Points, in no order, along strands that fork, close into loops and pass close to each other.
Two points are linked if the straight distance between their rows is under 14. Some points are linked to none.
zeku: [-12  -4   8  10  12  13   2  10]
pokab: [  7  10 -10   9  -6 -12 -43  -3]
nolup: [  4  -1   0  -2   0 -13   5  -2]
Tur: [ 12  13  -6  10   1  -6 -49  -2]
Zanov: [-2  1 10 -9 12  9 -2  3]
Rarud: [  0  25 -33   5 -31 -26   8   1]
Lor: [  6  10 -28   1 -26 -17  15  -2]
gupi: [ -3  -2  -1  33   6   9 -33   9]
zasi: [ -9 -10  -1 -17  -5  -7  41  -3]
dof: [-23 -19  19  17  14  21 -10   6]
zopor: [  3  19 -33   1 -29 -21  13  -1]
Mubu: [ -2  -3  -2 -15 -12  -9  43  -5]
Pobu: [ 11  19 -10   5 -19 -17 -40 -10]
faneb: [ 10   7   9 -22  -8  -7  13 -13]
pel: [-10  -9   2 -18   6   0  23   2]
Kozo: [ 15  20  -7   4 -18 -17 -47 -12]
gom: [-10  -3   7  16  11  11  -4   9]
Sus: [ 10   4   1   1   4 -10 -14  -2]
Vup: [  4   2   7 -19  -3  -7  13  -9]
mativ: [ 6  5  7 -4  8 -6 -9 -1]
kezis: [-7 -3  2 -4  9 -4 11  5]
pek: [-16 -11  -3  27  10   6   5  15]
dud: [  6  -1  12 -24  12  15  -5  -3]
finin: [ -9  -8  -1  34   7   8 -20  11]
tafi: [ -7   0 -24  12 -21 -19   2  -1]
Pupo: [  6  14 -11   8 -15 -17 -40  -7]
fabi: [ -1  -8  10 -15  13  23   4   1]
zaral: [ -2  -5   7 -22   8   5  10  -2]
kilem: [-22 -14  16  18  12  19  -3   8]
kur: [ -7  -8   2 -20  -4  -5  33  -4]
Gis: [  8   6   7 -24 -10  -5  23 -12]
mag: [  7   5 -10 -10 -14 -13  41  -5]
Kiv: [ -8  -5  -5  36   4   8 -30  11]
pon: [  9   2 -14   3 -16 -16   3  -6]
buno: [  3   1  -3  12   9  -3 -15   6]
ras: [-12  -9   5  32  10   9 -10  12]
Riva: [ 0  4  9 -6 11  2 -5  2]
puv: [ -1  -1   6  28  10  10 -27   7]
taf: [  8   0  -6   1  -8 -16   7  -6]
vev: [ -5  -5  -2  -7  -5 -13  29  -2]
Niru: [  0  22 -28   8 -30 -22   0  -1]
Sol: [  7 -12  18 -14  17  31  -3  -3]
furis: [-10 -13   7 -10  13  21  14   6]
leka: [ 18  10   0 -10 -13 -13  12 -11]
muza: [  7   2 -19  -3 -17 -15  38  -2]
fumug: [ 12   0  18 -21  15  25 -16  -5]
mabi: [ -3  -4   9 -16  12  16   2   2]
lote: [  1   0  -3  18   9   1 -16   9]
buruf: [-4  0  1  6 11 -1  0  8]
nupo: [ -2  -5  -5  -2  -8 -15  32  -2]
lezor: [-13  -5   7   1  12  15   8   8]
nubi: [  2  -3   6 -26  -6  -3  26 -10]
bap: [-12 -10  20  10  13  23 -14   3]
vamib: [  0  -1   4 -11  -2 -11  16  -4]
figag: [ 19  17  -4   2  -9 -13 -51 -10]
rugam: [  7   6  -4  20   6   3 -37   6]
nirot: [  7   4  14 -23  11   9 -10  -5]
sirif: [ -4  -7   3 -22  -1  -3  24  -5]
rari: [  4   4 -25   4 -23 -16  19  -2]
sefi: [ 1  0 -1  6  9 -6 -5  6]
lavi: [ -5  -2  13  23  12  13 -20   7]
kivi: [  5  16 -25   4 -28 -17   0  -4]
ligez: [-18 -15  21  13  14  23 -15   4]
vepot: [  0  -1   2  -6   3 -10  11  -1]
Suk: [  9  -7  20 -14  16  30 -12  -4]
beme: [  6   8 -21   5 -23 -16  -1  -6]
Fodi: [ 14   6  16 -29  10  10 -16  -9]
Buzal: [  2 -13  14 -13  16  28   5   1]
Muv: [ -9  -5   3 -10   8  -1  16   4]
zadug: [ -3  -9 -14   4 -10 -17  28   1]
Loso: [ 17  16  -3   6  -1  -8 -54  -5]
bog: [-19 -13  12  27  12  13  -7  10]
dudal: [ -5 -20  10 -10  16  29  17   4]
taz: [-12  -9   5  -6  12  16  14   7]
Guma: [ -9  -4  18  15  12  18 -15   5]
tubim: [  6   1 -24   1 -20 -16  30  -2]
Fam: [  3   4  -4 -17 -13  -9  43  -6]
vol: [ 15   5  19 -24  14  19 -21  -7]
mamov: [ -3  -1   4  19  11   6 -11  10]
ginov: [  0  -5 -19   5 -16 -17  29  -1]

A piece is two or more points that can be reached from each other along the links. Count, over all rows, the pieces, the separate loops (a circle has one, a figure eight two, a Y none), the forks (points with three links) and the tips (points with one).
pieces -> 5
loops -> 4
forks -> 3
tips -> 5

A fork is a point with three links, a tip a point with one. Leave the first point through the second and follow the links. Name the first fork or tip that comes.
beme / kivi -> tubim
Fam / Mubu -> sirif
nubi / Gis -> vepot
mamov / lote -> buruf
lote / mamov -> dudal
vol / Fodi -> dud
Buzal / fabi -> Sus

A tip is a point with one link. Name the tips that can be reached along the links from each point below, in the order of the rows.
Muv -> vev
fabi -> Sus, dud
sefi -> buruf, dudal

Name the points in between on the shortest way along the links from the first point to the second, in order.
fumug / dud -> vol Fodi nirot
Pupo / Loso -> pokab Tur
zasi / rari -> Mubu Fam mag muza tubim
sefi / mamov -> buno lote
Loso / Pobu -> figag Kozo
